Each row is a point on a landscape with many valleys, with its height.
From any point a ball rolls to the lowest of the 2 points nearest to it. It stops when none of these is lower. Distance is the straight distance between rows; heights are no part of it.
J125: [ 60 134 190 149 126 123  90 148 115 156 139 105 131 103 126  99  95 102
 155  85 152 120 137 131 145 114 150 124 175  78]  height 317
J512: [147 143 147  59 108 136 131 185 100 107 116 114 166 101 122  53 117 158
 189 106 105  56 136  59  94 173 118 117 159 145]  height 574
J372: [142 143 122 112 139 141  95 155 114  71 118 125 109 112 146 139 135  93
  91 127 130 206 117 176 137  96 184 158  77 105]  height 396
J490: [149 166  71 176 154 133 210 124 117 156 120 114 130 139 198 170 173 121
 130  98 121 118 120 140 102 177 125 126 108 129]  height 532
J260: [119  78 163 131  86 122 102 124  90 155 173 127 134 114 127 119  93 108
 162 117 137 102 141 104 102 160  88  83 187 136]  height 419
J840: [103 168 144 108 127 134  82 134 107  68  86 123 122  88 153  76 103  74
 118 135 123 139 104 140 137 168 120 147  97 111]  height 333
J797: [141 141 138  70 137 121 132 151 120 156 144 113 137  76 108  38 123 139
 170  98  57  58 160  72 108 173 129  95 122 134]  height 597
J811: [128 134 140 125 104 165 165  70 169 105 130 188 120 119 164  93 155 110
 164 148  78  69 167 103 123 133 152 141 130 138]  height 340
J39: [110 154 143 168 133  96 103 158 113 158 148 109 114 123 130 115 115  91
 139  87 150 142 118 135 115 153 135  99 135 101]  height 364
J470: [156 120 112 142 143 153 168 119 139  96 159 191 100 135 157 161 188 132
 120 125 120 107 112 130  80 101 106 112 113 150]  height 314
J358: [154 137 142 109 127 151  95 125 108  54 118 137 148 154 107 128 137 140
 124 110 116 194 142 165 112  82 176 156  82 111]  height 418
J79: [115 147  83  66 116  98 153 147 196 109 161 115 102 152 146  61 124 117
 154  76 102  74 153 150 114 147 129 110 122 100]  height 461
J597: [101 130 149 140 106 122 102 181 131 112 105 118 141 145  92 135  95 124
 116 114 168 122 129 181 167  67 166 155 172 134]  height 144
J373: [153 119 180 122 104 140  86  68 129 118 166 157 132 132 112 164 109  99
 132 169 139 132 111 110 128 145 105 116 132 164]  height 583
J457: [101 106 165 156 126 152 145 167 116 129  96 138 169  97 148 187 142 146
 179 138 102  81 144  74 113 124 133 174 171 110]  height 210
J101: [127  96 178  85  67 137  97 136  90 119 137 111 130  88  98 130 109 118
 150 100 173 125 142 103 106 168  89  73 140 107]  height 449
J127: [158 162  80 119 168 119 166  85 153  89 147 172  97 175 186 163 158 100
 120 142 136 142 113 157  72  94 106 112  91 161]  height 272
J410: [137 129  58  93 124 103 165 162 218 137 165 156  96 134 137  90 152 120
 171 100  92  98 146 137  89 132 135  80 131 126]  height 489
J703: [148 114 169 172 138 107 108 139  80 128 141 137  91 104  96 159 164 154
 120  84 150 207 129 114 112 100 145  65  98 144]  height 178
J264: [ 96 107 134 127 122 142  60 112  94 145  92  97 162  98  98  85 103 144
 135 124 143 139  96  99 167  83 144 154 153 113]  height 579
J87: [108 104 148  49  79 121  67 156  92 109 140  92 150 122  84 103  91 136
 164  98 172 111 133 119 135 146 131  64 137 145]  height 477
J160: [105 148 155 118 148 135 120  75 126 100  89 146 108  95 147 114 111  63
 101 166 136 186 109 139 140 162  90 129  63  77]  height 284
J909: [209 148  77 145 175 100 152 126 154  78 142 165 116 190 147 131 156 131
 123 126 157 190 108 128  78  86 131 123  97 137]  height 230
J902: [101  98 103 182 115  96 106 102  63 125 119  86  91 113 142 141 186 120
 182  96 149 164  90 117 132 135 114  95  90 143]  height 455
J175: [137  77  43 132 159  94  92 115  62 107 102  60 137 127 128 128 145 150
 138 131 157 201  72 120  95 127  60 163 128 130]  height 490
J907: [138 153 162 129 112 142 151  64 191 113 168 209 111 148 160 121 147  97
 137 132  99 111 151 131  93 134 139  87  98 129]  height 395
J404: [101  93 170 126 102 155 136 129 139 149 167 125 156 161 122 172 107 157
 157 131 129  47 174 109 108 135 143 124 167 138]  height 283
J637: [141 163  70  65 166 128 140  98 176 105 146 142 126 170 151  75 133 150
 110  93  90  67 126 143  98 115 122 139 100 121]  height 426
J892: [122 212 167 189 152 136 107 106  83 125  62 128 174 132 131 106  79 154
  90 123 136 161 129 143 134 101 119 178 140 117]  height 501
J80: [134 138 145 113  89 126 137  61 162 137 160 124 116  99 129 125 104 158
  94 116 124  95 150 109 132 178  96  95 119 122]  height 533
J771: [154 119 194 179 144 127 138 118 125 132 118 167 112 140  84 152 149 174
 120 125 150 184 144 103 108  98 140  97 126 104]  height 202
J726: [140 145  96  71 155 134 170 105 170 106 132 156 123 181 113  96 155 180
 117 104 115 116 156 124 100  98 119 102  95 117]  height 393
J305: [118 118  84 129 133 110  88  72  74 142 121  60 137 143 128 124 132 140
 156 109 148 167  83 108 114 135  88 121  86 112]  height 475
J625: [153 126 117 116 172 156 157 155 148 121 116 167 136 143 119 140 166 165
 107 111 114 129 135 134  96 110 122 115 109 145]  height 354
J363: [122  81 134  93 124 145 145 156 130 166 166  98 164 153 101 121 106 176
 136 143 123  50 161 105 143 145 111 133 168 139]  height 341
J971: [140 116 135  88 165 137 109 157 126 142 129 127 106  94  97  91 114 118
  97 130 101 119 101  98 150 119 147 146 125 113]  height 631
J713: [138 121 133 153 163 161 139  97  88 133 124 104 112 109 135 167 138 132
  90 128 144 192 138 129 116 121 139 144  87  84]  height 188
J252: [118  65 104 181 133 103 163 134 112 168 167 116  93 160 136 172 159 116
 178 120 136 162 131  98 102 146 110  92 102 102]  height 428
J430: [121 134 106 106 128 152 174  88 128 150 148 127  86 128 141 152 127  99
  66 162 132 124 154 187 169 134  88 115  86 156]  height 558
J556: [144  62 134 142 141 147  91 145  84 141 121 129 118 146 104 138 106  92
 129 158 131 223 143 168 112 106 121 110 115 100]  height 469
J179: [119 156  79 141 141 104 146 169 164 166 131  90 105 131 132 164 136  82
 109 132 132 148  90 152 163 156 176 131  98 111]  height 645
J377: [115 121  84 146 154 102 187 162  95 144 120  89 139 150 158 152 180 135
 152 145  94  98 127 145 105 182 105  97 111 155]  height 550
J383: [119 148 143 150  95 115  97  72 174 155 140 139 101 111 151 147 100  92
  87 153 186 135  82 140 177 130 134 130 145 107]  height 618
J82: [137  85 120 102 139 170 150 138 124  67 143 142 162 183 118 121 113 172
 129 124 135 116 134 132 117  76 152 196 159 107]  height 260
J379: [ 68 102 139 150 120 143  68 108 100 162 112 121 147  84 129  59 134 118
 158 130 104  79 105  79 187 105 140 148 179 126]  height 598
J847: [100 153 191 122 106 127 139  91 201 149 153 170 109 143 141 103 106  94
 142 124  83 113 175 121 129 164 154 103  98  82]  height 450
J702: [113 115 101 149 114 108 155 183 167 164 137 124 141 133 135 134 152 181
 144 118 128  88 119 119 127 133 142 151 190  93]  height 429
J920: [110 129 159  53 124 119 121 231 128 116 108 128 165 135  78  96  89 123
 174 129 128 119 164 111 121 139 131 121 145 121]  height 530
J749: [110 163 133 202 140 121  81 121  76  96 142  96 160 173 141  85  71  82
 126 119 158 172 132 197 120  90 175 156 132 103]  height 459
J433: [109  49 142 105 104 116  80 141  97 170 179  96 153 159  73 134  91 136
 147 152 137  89 119 117 132 143  95 110 169 143]  height 384
J855: [101 133 127 113 103 166 163 153 137  79  81 132 167 116 158 166 140 188
 173 106 148  65 158  94 121  95 137 191 173 132]  height 132
J188: [141 119 142 103 110 182 150 136 133 103 129 158 164 157 125 176 131 180
 154 123 141  55 143 113 114  83 148 160 169 153]  height 205
J876: [164  99  76 135 157  83 155 150 111 144 148 127  75 147 123 172 152 126
 114 125 170 217 100 135 126  98  79 107 114 161]  height 49
J442: [108 153 138 117 120 124  59 149 116  62  98 115 116  82 140 107 128  90
 128 103 161 165  83 154 137 117 175 147 120 112]  height 369
J854: [134  55 136 163 144 121 129 167  94 177 143 136 100 123 127 163 134  76
 153 148 149 183 118 131 120 163 118 103 122 111]  height 451
J41: [ 63  93 155 147 103 129  99 122  86 130 115 112 125  89 139 147 149  60
 174 150 117 116 136 130 164 168 138 113 127 140]  height 503
J186: [119 105  68  87 106 118 147 115 154 153 127  72 105 110 126 111 141 119
 110 165  84  73 129 148 183 168 114 142 109 155]  height 584
J503: [117 120 132 133 107 147 177 131 144 142 122 167  94 108 135 126 139 111
  72 178 127 106 163 172 173 125  89 128 138 169]  height 538
J466: [163 120 188 175 146 161 108  86 132 124 145 137 144 128 119 170 109 140
 107 127 137 222 151 102 100  97 161 129  95  69]  height 127
J147: [ 98  85 133 166 101 127 107  91  65 109 115 119 102 103 121 141 193 106
 169 142 105  99 108 135 151 149 118  98 110 178]  height 479
J570: [ 61 195 162 144 111 127 106 142 155 162  69 111 130  77 128 152  98 104
 106 114 134 132 139 131 202 114 165 163 138 129]  height 165
J378: [111 133 190  93  71 121 117  75 180 159 135 141 127 132 106 102  89 128
 157 143 113 118 182  90 127 181 107  89 101  91]  height 495
J989: [ 87  96 153  74 116  88  82 197 107 145 129  80 159 139  37 108  98 134
 152 121 153 138 137 119 134 139 140  84 130 102]  height 505
J747: [138 113  90 107 143 102 165 137 182 157 152 155  94 188 132 128 171 104
 163 136  61 126 137 139 101 126 129  94 110 142]  height 512
J647: [119  79  92 143 144 117 158 163 154 157 146 132 121 178 131 135 168 169
 163  96 135 122 127 114 100 122 130 122 128  72]  height 398
J998: [118 114 155 110  75 135 111  54 126 141 131 115 140 135 124 142  92 146
 102 174 132  84 141 110 136 179  77 118 120 160]  height 559
J94: [110 145 111 156 110 110 116 109 161 180 158 104 102 112 152 168 126  71
 103 125 160 118  80 149 183 134 182 144 137 127]  height 632
J951: [136 151  62 167 115 133 197  92 150 140 125 125 146 131 209 157 160 136
 128 131  83  66 143 158 123 176 133 156 153 158]  height 513
J45: [141 161 110 153 151 100 134 133 173 132  99 130 109 144 113 157 147 134
  89 158 136 166  92 150 167 121 160 144 115 149]  height 657
J103: [143 168 123 201 173 111 108 105  76 122  90  80 177 178 149 104  74 109
  79 141 126 194 113 161 125 110 151 179 122 116]  height 478
J197: [106 109 173 147 124 170 161 136 127 122 117 181 137 114 163 109 127 111
 181 132 101  86 150 106 115 128 129 153 136 124]  height 280
J594: [173 140 107  78 194 145 123 148 146 131  97 126 151  87 118 106 152 133
  98 158  87 110  77  87 135 137 122 178 122 141]  height 633
J126: [140 135 123 160 129 121 100 137  80  62 122  93 151 197 133 113 107 118
 123 102 139 186 149 217 107  87 159 168 105  97]  height 440
J532: [126 143 103 130 175 142 156  98 120 111 121 135  92 122 158 134 155  94
  87 139 119 179 111 154 129 114 102 139  55  75]  height 235
J303: [ 45 162 173 140 119 130 130 173 129 147  93 108 129  85 131 133 106 122
 143  77 134 116 172 113 166  96 154 142 144  92]  height 254
J733: [147 143 113 152  94 137 189 111 172 144 137 193 121  91 148 133 114 127
 101 156 101 102 180 158 121 147 107 116 169 164]  height 514
J796: [179 109 127 116 180 124 105 127 116 128 170 154  96 157 109 139  98  94
  93 146 116 189 127 143  98 102 119 122  90 117]  height 487
J732: [198 128 118 124 127 101 136 136 137  90 140 155 127 186 100 148 108 152
 117 140 178 169 106 132  92 114 119 126 138 152]  height 181
J350: [173 110  85 118 156 103 121 181 137 100 133 151  96 164 105 150 113 116
 104 161 177 178  98 177 125 113  96 132 145 169]  height 124
J414: [137 109 141 110 140 154  82 115  85 137 109  98 181 102  86  84  96 203
 132  92 138 150 102  70 149  82 134 158 167  66]  height 562
J498: [143 131  94 164  93 133 196 110 158 143 141 149 121  98 164 150 155 171
 116 121  94  67 166 153 122 136 149 126 201 189]  height 488
J332: [153 170 114  94 172 133 129 109 133 120 111 134 132  54 162 116 144 114
  86 169  93  90  76 109 145 166 131 150 106 164]  height 620
J376: [144 136 118  81 155 134 120 164 134 139 145 119 105 103 109  60 138 120
 130 125  76  96 120 110 111 157 118  95 112 148]  height 616
J13: [ 82 115  61 141 116  92 145 120 119 148 130  59 117 145 136 150 148 113
 151 146 109 109 127 140 149 193  87 124 104 144]  height 566
J790: [167 169 150 142 174 152  99 102  82 146 103 107 170 101 101 105 115 225
  85  92 135 156 109  83 129  88 110 148 137 104]  height 545
J19: [141 139 104 182  94 121 167 145 175 144 130 138 128 150 151 184 148 174
 122 131 155  82 121 156 128 127 150 152 192 145]  height 457
J587: [120 124 135  37  97 129 162 200 133 101  97 116 163 140 128  59 111 132
 175 133 115  66 159  97 118 167 109 137 161 115]  height 554
J48: [137 197 162 147 164 147 128  98  84 115  72 127 204 130 101 127  92 212
  93 110 123 125 159  99 136  73 108 174 147 139]  height 524
J635: [149 178 114 142 146 104 153 110 152 128 108 180 123 124 107 153 158 115
  72 194 116 144 100 144 176 136 110 118  99 209]  height 670
J878: [ 98 165 143 129  87 116 109 152 170 148 108 117 126  97 117 126 131 143
  92 119 162 104 102 134 193  93 149 136 164 151]  height 25
J670: [132 143 190 172  83 134  98  53 161 150 164 161 115 117 141 189 123  96
 110 158 153 128 120 122 153 136 148 109 147 158]  height 600
J244: [190  96 112 171 126 110 129 150  96 117 148 122 106 119 120 172 152 136
 103 112 182 226 118 132  92  87 133  95 106 165]  height 114
J73: [144 124 148 115 125 150 114 165 129 109 115 159 153 164 106 120  84 147
 116 123 154 141 123 145 133  79 152 182 164 103]  height 213
J858: [145 144 103  99 111 125 129 118 159 127 103 131 112  65 139 109 145 126
 107 182  83  78 129 110 168 169 117 137 133 200]  height 603

For each start below, name the point where the ball stops.
J48 => J466
J594 => J498
J442 => J466
J410 => J876
J512 => J855
J179 => J855
J378 => J855

For each start below, name every point that the ball comes to, in order.
J45 => J179, J94, J383, J670, J373, J998, J80, J378, J847, J907, J811, J197, J457, J855
J971 => J376, J797, J512, J587, J920, J989, J87, J101, J260, J433, J363, J404, J188, J855
J790 => J48, J892, J103, J749, J126, J358, J372, J442, J840, J160, J532, J713, J466
